A landscape with many peaks, sampled at points; each row gives a point and its height.
A climber steps from a point to whichever of its 2 nearest points has the largest rise for the distance, and stops where none of them is higher. Distance is the straight distance between rows; heights are no part of it.
j_657: [132 109 135 157 101  80  55 195 167 105  79 124 162 139 118 137 134 106
 125 163 126 106 129]  h=439
j_409: [154 149 111 162 127 109 105 208 156 100 102 120 117 118 108 153 131 108
  68 145 150  64 126]  h=686
j_612: [106 200 109 112 145  99 133 123 104 107 103 131 104 143 136 152 133 125
  86 100 144  92 143]  h=628
j_319: [113  63 120  42 138 156 201 122 117 111 157 108 112 115  85  84  93 186
 138 133 124 165  91]  h=306
j_186: [169 127 151 117 121 121 169 144 132 141 116 117  87  96 134 104 134 123
 100 116 136 120 140]  h=526
j_383: [147  91 145 126 143 131 180 166 109 129 125 105  96  77  90  88 168 125
 130 130 133 127  75]  h=375
j_652: [154 164 102 127 146 117 148 172 103 106  99 113  94 110  97 134 118 127
  76 119 183  99  96]  h=530
j_505: [150 129 118  91 177 164 191 126  65 149 136 122 113  85 118  86 112 122
 136 124 138 101  97]  h=381
j_24: [142 107 152 123 140 111 105 224  91 111 140  90 131 107  34 102 108 122
  83 149 150 155  67]  h=499
j_606: [193 135 142 159 133 141 140 197 153 162 118  88 119 107 108 123 142 121
 105 159 163 101 138]  h=179
j_849: [124 139 131 108 126 115 137  82 133 150 142 138 128  89 181 111 131 109
 150 131 142 123 179]  h=444
j_798: [117 162 155 170 124 124  90 115 159 122 133 146 107 184 150 158 134 112
 129  80 106 118 146]  h=409
j_17: [160 141 121 146 129  87 110 178 111 153  88 107 164 111 121 117 115 123
 131 148 166 130 105]  h=710
j_634: [104  98 120 110  95 109 152  74 165 125 117 166 136 113 145 108 108 166
 141 117  97 153 150]  h=559
j_909: [ 97 126 106 117 125 157 152  71 198 146 161 112 111 105 150 142 152 167
 176 154 124 129 173]  h=295
j_288: [ 78 123 135  86 120  94 120 112 127 102 108 127 113 132 143 129 159 170
 148 106 123 127 119]  h=555
j_318: [147 174 108 188 115 139  71 113 127  90 135 166 140 204 157 211 134  71
  93 107 151 115 148]  h=662
j_412: [149  91 141 148 118 129 120 209 144 129  93  89 141  89  70  82 160 130
 106 164 143 133 110]  h=450
j_342: [106 120 142 120 113 128 130 127  97 136 145 138 153 137 118  90  73 177
 167 133 128 134 112]  h=293
j_397: [115  60 112  94 137 111 163 135 107 139 147 112 148  95  63  80 108 164
 163 142 151 171  64]  h=524
j_541: [ 96 104  93  75 159 166 189  98 112 145 144 125 130  89 119  82 122 178
 191 146 163 131 112]  h=333
j_958: [ 76 115  81 111 145 156 144  70 134 142 144 155 153  98 135 106 117 183
 207 132 149 133 129]  h=353
j_42: [111 125 129 171  94 160 111  79 158 109 130 158 164 161 158 136 118 159
 200 125 119 154 146]  h=422
j_137: [ 83 155 105 129 141 169 116  56 152 159 154 116 132 120 180 137 129 130
 195 147 111 128 166]  h=263
j_226: [109  80  87  97 123 131 181  81 150 130 148 152 119  87 118 102 103 190
 147 128 134 159 139]  h=618
j_454: [155 159 101 148 125 105  94 151 126 160 102  96 173 140 173 134 128 107
 163 150 175 123 137]  h=647
j_941: [129 152 138  97 162 132 145 106  75 150 146 182 117 132 126 108  62 113
 104  92 122 115 124]  h=264
j_30: [ 82 114 131 152  81 126 106 111 198  97 130 118 136 130 129 140 156 168
 166 144 125 136 152]  h=14
j_36: [157  82 128 156 139 134 167 132 167 166 148 106 144  66  99  89 144 147
 165 170 160 142 133]  h=383
j_977: [148  84 138  75 156 147 171 167  68 107 147  76 103 116  52  75 142 129
 125 128 167 178  42]  h=459
j_830: [ 96 205 134  99 134 123 126  86 115 115 101 138 111 172 157 141 144 130
 102  60 126 111 164]  h=685
j_608: [135 178  96 120 148  99 153 140 105 113 102 136  86 124 126 155 119 101
  37 102 161  91 128]  h=578
j_543: [ 93 101 127 132  88 114  95 144 198 116 115 107 114 109 125 131 171 154
 132 142  95 113 140]  h=78
j_514: [110 146 125 163 130  78  92 183  98 100 118 163 130 125  81 145 113 113
  77 144 149  98  90]  h=500
j_500: [122 140 143 133 138 127 129 132 150 152 131 122 121 133 146 129 118 151
 150 127 119 124 130]  h=551
j_459: [181  93 149  62 136 157 175 147  53 127 141 103  86 109  67  84 141 123
 104 126 163 189  82]  h=436
j_496: [109 120 150 164  66 128  77 132 145  69 100 161 161 173 148 148 151 145
 148 115 106 142 149]  h=136
j_245: [175  97 154  95 120 144 164 167  73 116 143 108 104  84  72  87 139 120
  68 146 136 167  96]  h=407
j_735: [139  98 126 161 102 122  98 134 202 174 125 109 169 133 162 136 124 145
 167 166 127 137 153]  h=235
j_930: [149 147  97 164 140 104 111 201 115 112  99 115 122 111  75 132 126 115
  65 153 181 102  81]  h=590
j_373: [128 184 100 136 175 153 136 116 104 161 142 117 119 111 172 145 119 106
 144 139 126  88 122]  h=224
j_232: [128 152 140 189  89 129  39 121 160  82 145  96 132 205 156 195 154  79
 153 107 127 147 170]  h=477
j_74: [143 135 106 117 156 148 123 114 144 184 129 101 127  88 164 115 125 142
 178 141 141 135 125]  h=605
j_663: [155  59 108  88 152 160 200 104 146 144 144 114  97  68  84  86 156 157
 162 138 179 177  98]  h=460
j_994: [124 102 121 102 158 112 157 167 108 117 108 110  84 105  97 107 144 138
 113 113 120 123  69]  h=417
j_386: [ 94  88 160 138 100 108  86 154 186 111 117 155 117 133 118 128 137 151
 122 133  98 110 136]  h=149
j_266: [109 138 144 156 120 108  99 108 177 141 153 120 116 151 157 154 154 122
 156 112 108 112 148]  h=475
j_556: [168 115 128 131 149 136 130 144 108 174 106 111 153  86 139  95 109 143
 158 153 167 140 110]  h=648
j_786: [159 181 106 139 187 160 151 145  96 169 124 107 104 106 143 142 114 118
 118 142 159  89 106]  h=214
j_777: [ 78 139 132 131 106 162 138  31 165 117 155 140 141 149 162 147 165 138
 158 114  71 147 195]  h=289
j_457: [132 172  75 164 112 111 103 162 146  93 109 153 133 153 120 191 116 108
  53 153 164  69 125]  h=803
j_853: [108 162 111 141 119  84 114 105 137 103 111 117 109 143 161 164 167  96
 100 113  83  95 157]  h=418
j_802: [112 102 138  76 144 111 146 162  67 115 165 109 126 118  61 106  92 144
 122 119 128 157  60]  h=337
j_731: [115 131 141 102 110  80 127 110 117 108  93 160 135 127 151 121 135 120
  88 110  87 125 142]  h=297
j_4: [112 154 134 103 132  78 142  98 140 129  94 130 104 124 156 131 162 104
  69  93  89 115 164]  h=347
j_348: [ 89  93 131  81 132 100 145 134 147 130 122 114  89 110 112 101 145 170
 131 103 129 136  97]  h=476
j_408: [115 116 134  94 153 101 137 177  81 106 145 131  93 129  61 110 105 132
  76 110 121 126  72]  h=369
j_368: [ 88 128 112 148 119 158 114  83 128 141 134 149 166 133 145 118 121 179
 217 138 145 148 134]  h=378
j_146: [182 135 127 145 154 126 136 191  80 158 122 104 149 108  74  98  96 105
  94 154 184 144  80]  h=584
j_261: [154 168 135 154 159 141 141 178 123 155 133 114 113 128 120 148 115 125
 120 148 177  78 135]  h=201
j_63: [169 124 124 156 105 111  83 175 194 162 131 104 177 172 156 163 133  96
 163 162 123 113 159]  h=292
j_97: [135 114 128 137 121  90 101 187 131 116  98 106 151 117 115 115 139 134
 113 155 134 110  94]  h=601
j_741: [175 111 151 138 142 139 140 209  90 152 148  83 142 112  39  83 101 119
 108 153 157 162  72]  h=550
j_590: [149 126 144 173 102 176  93  62 124  85 171  97 140 201 182 188 155  38
 155  95  99 180 185]  h=171
j_498: [144 166 112 163 120 111  93 134 121 134 120 116 156 141 171 166 124 105
 148 149 131  94 138]  h=600
j_789: [139 104 150 118 126 122 115 202 118  98 109 128 114 110  82 119 117 125
  42 139 113 104 112]  h=433
j_812: [139 120 124  92 178 136 184  96 107 169 132 147 105  82 143  99 134 122
 133 113 118 113 118]  h=399
j_925: [137 120 153 178  90 127  54 150 173 105 157 119 158 203 146 183 161  88
 170 145 128 127 170]  h=372
j_539: [130 100 150 161 120 116 144 174 181 150 123  94 136  99 100  94 151 143
 149 154 148 119 129]  h=341
j_990: [ 82 153 134  98 134 110 129  94 110 128  99 144 108 169 153 149 150 150
 135  78 110 132 134]  h=632
j_578: [155  90 128 126 161 152 179 111 129 166 146 134 105  58 111  84 133 141
 158 145 149 143 116]  h=428
j_244: [151 162 114 151 134 121  99 105 112 136 135 157 163 168 184 177 109  81
 132 141 125 110 152]  h=564
j_708: [142  56 120  69 140 151 182 124  97 127 147  95 121  90  64  70 145 156
 151 145 166 203  59]  h=491
j_218: [138 147 102 137 117 129  83  73 128 135 148 130 145 169 203 188 130  60
 148 139  96 125 179]  h=531
j_688: [100 131 148 157  96 185 121  25 163  98 163 158 144 170 178 152 156 102
 158 107 101 178 209]  h=247
j_921: [ 98  97 148 142  82 129 122  72 167 103 128 184 150 149 142 133 124 170
 155 117 102 159 147]  h=490
j_906: [ 83 132 115 116 119 135 171  64 162 131 142 125 114 115 147 135 161 153
 144 122  82 116 168]  h=335
j_45: [ 91 157 114 125 144 131 124  55 107 135 127 146 129 151 168 141 150 125
 180  90  95 143 128]  h=583
j_845: [131 137 155 177 108 175  77  67 138 109 157 137 148 188 183 170 142  90
 178  98 120 172 181]  h=204
j_248: [169 132 141 108 123 130 157 101 146 146 121 135 127  95 175 114  99 118
 115 133 122 106 169]  h=478
j_2: [114 151 140  87 165 105 160 120  73 134 142 170 108 133  96 116  92 119
  58  96 110 111 114]  h=251
j_929: [130 177 114 135 109 113 103  79 131 111 120 127 128 176 188 179 135  78
  96  99  87 113 184]  h=486
j_512: [160 136 119 157 112  90  74 189 182 139 102  91 162 145 137 158 144  82
 123 151 143  96 150]  h=339
j_80: [158 126 154 122 125 131 159 164 101 137 129 122 116 108 112 108  92 137
  99 130 131 118 114]  h=571
j_723: [104 156 142 121 150 104 127 126 103 128 115 183 113 158 101 144 106 115
  48 101  87 106 121]  h=256
j_557: [126 152 136 141 130 115 112 165 133 123 107 148 107 157 129 162 113 129
  61 114  95  99 121]  h=294
j_441: [151 151 120 193 111 159  48 131 137  85 151 120 142 227 155 225 150  72
 139  96 140 134 155]  h=576
j_395: [136 180  76 159 120 117  99 127 142 101 117 155 122 174 149 210 119  91
  72 123 141  94 129]  h=730
j_396: [106 163 109 128 147 158 120  92 127 159 155  99 121 126 177 154 141 101
 163 141  94  99 163]  h=241
j_624: [145 105 152  83 117 133 158 171 103 121 110 130 103 108  96  95  94 140
  51 124  89 130 116]  h=517
j_283: [192 130 131 132 147 157 156 166  78 168 112  95 130  92 108 100 108 128
 123 148 161 141  89]  h=613
j_236: [ 95 141 123 114 152 125 189  82 123 134 137 149 114 118 134 119 138 142
 147 122  89  99 129]  h=371
j_71: [127  71 101  89 114 122 163 116 136 141 125 129 152  73 103  92 112 183
 155 153 146 177 107]  h=570
j_132: [ 96 119 168 125 126 108  94 165 140 110 103 149  97 141 115 131 136 143
  94  97  79 104 117]  h=230
j_678: [110 137 182 165  93 146 121  74 126  78 118 179 155 174 154 142 178 106
 117  87  83 143 187]  h=363
j_495: [111  88 111  43 166 179 186 103  98 143 141 139 123  86 106  81 102 175
 155 130 139 158  96]  h=320
j_768: [126 120 143 102 149 130 126 159  75 155 151 123 164 116  87  89  71 150
 142 148 149 146  83]  h=315
j_482: [142 146 140 173 117 112  79 164 167 125 121 141 127 185 137 171 126 115
 114 121 108  93 125]  h=352
j_966: [108 143  89 140 121 192  70  61 157 158 176 111 149 142 205 143 109  94
 190 147  98 138 201]  h=238
j_66: [115 144 146 134 139 126 127 113  79 134 131 186 142 157 137 114  68 131
 141 113 120 118 120]  h=274
j_190: [109 129 166 146  96 132 113  64 128  95 126 199 151 164 150 128 128 130
 141  91  99 152 160]  h=431
j_344: [154  78 150  92 106 148 182 143 100 127 147 118 124  71  80  84 116 146
 104 163 124 181  96]  h=373
j_700: [103 111 147 140  84  94  84 115 129  81  84 166 144 150 159 131 146 128
 119 114  84 126 143]  h=223

For each start below, name the point where the climber stops.
j_36 -> j_226
j_845 -> j_812
j_495 -> j_226
j_482 -> j_556
j_925 -> j_457
j_4 -> j_17
j_245 -> j_226
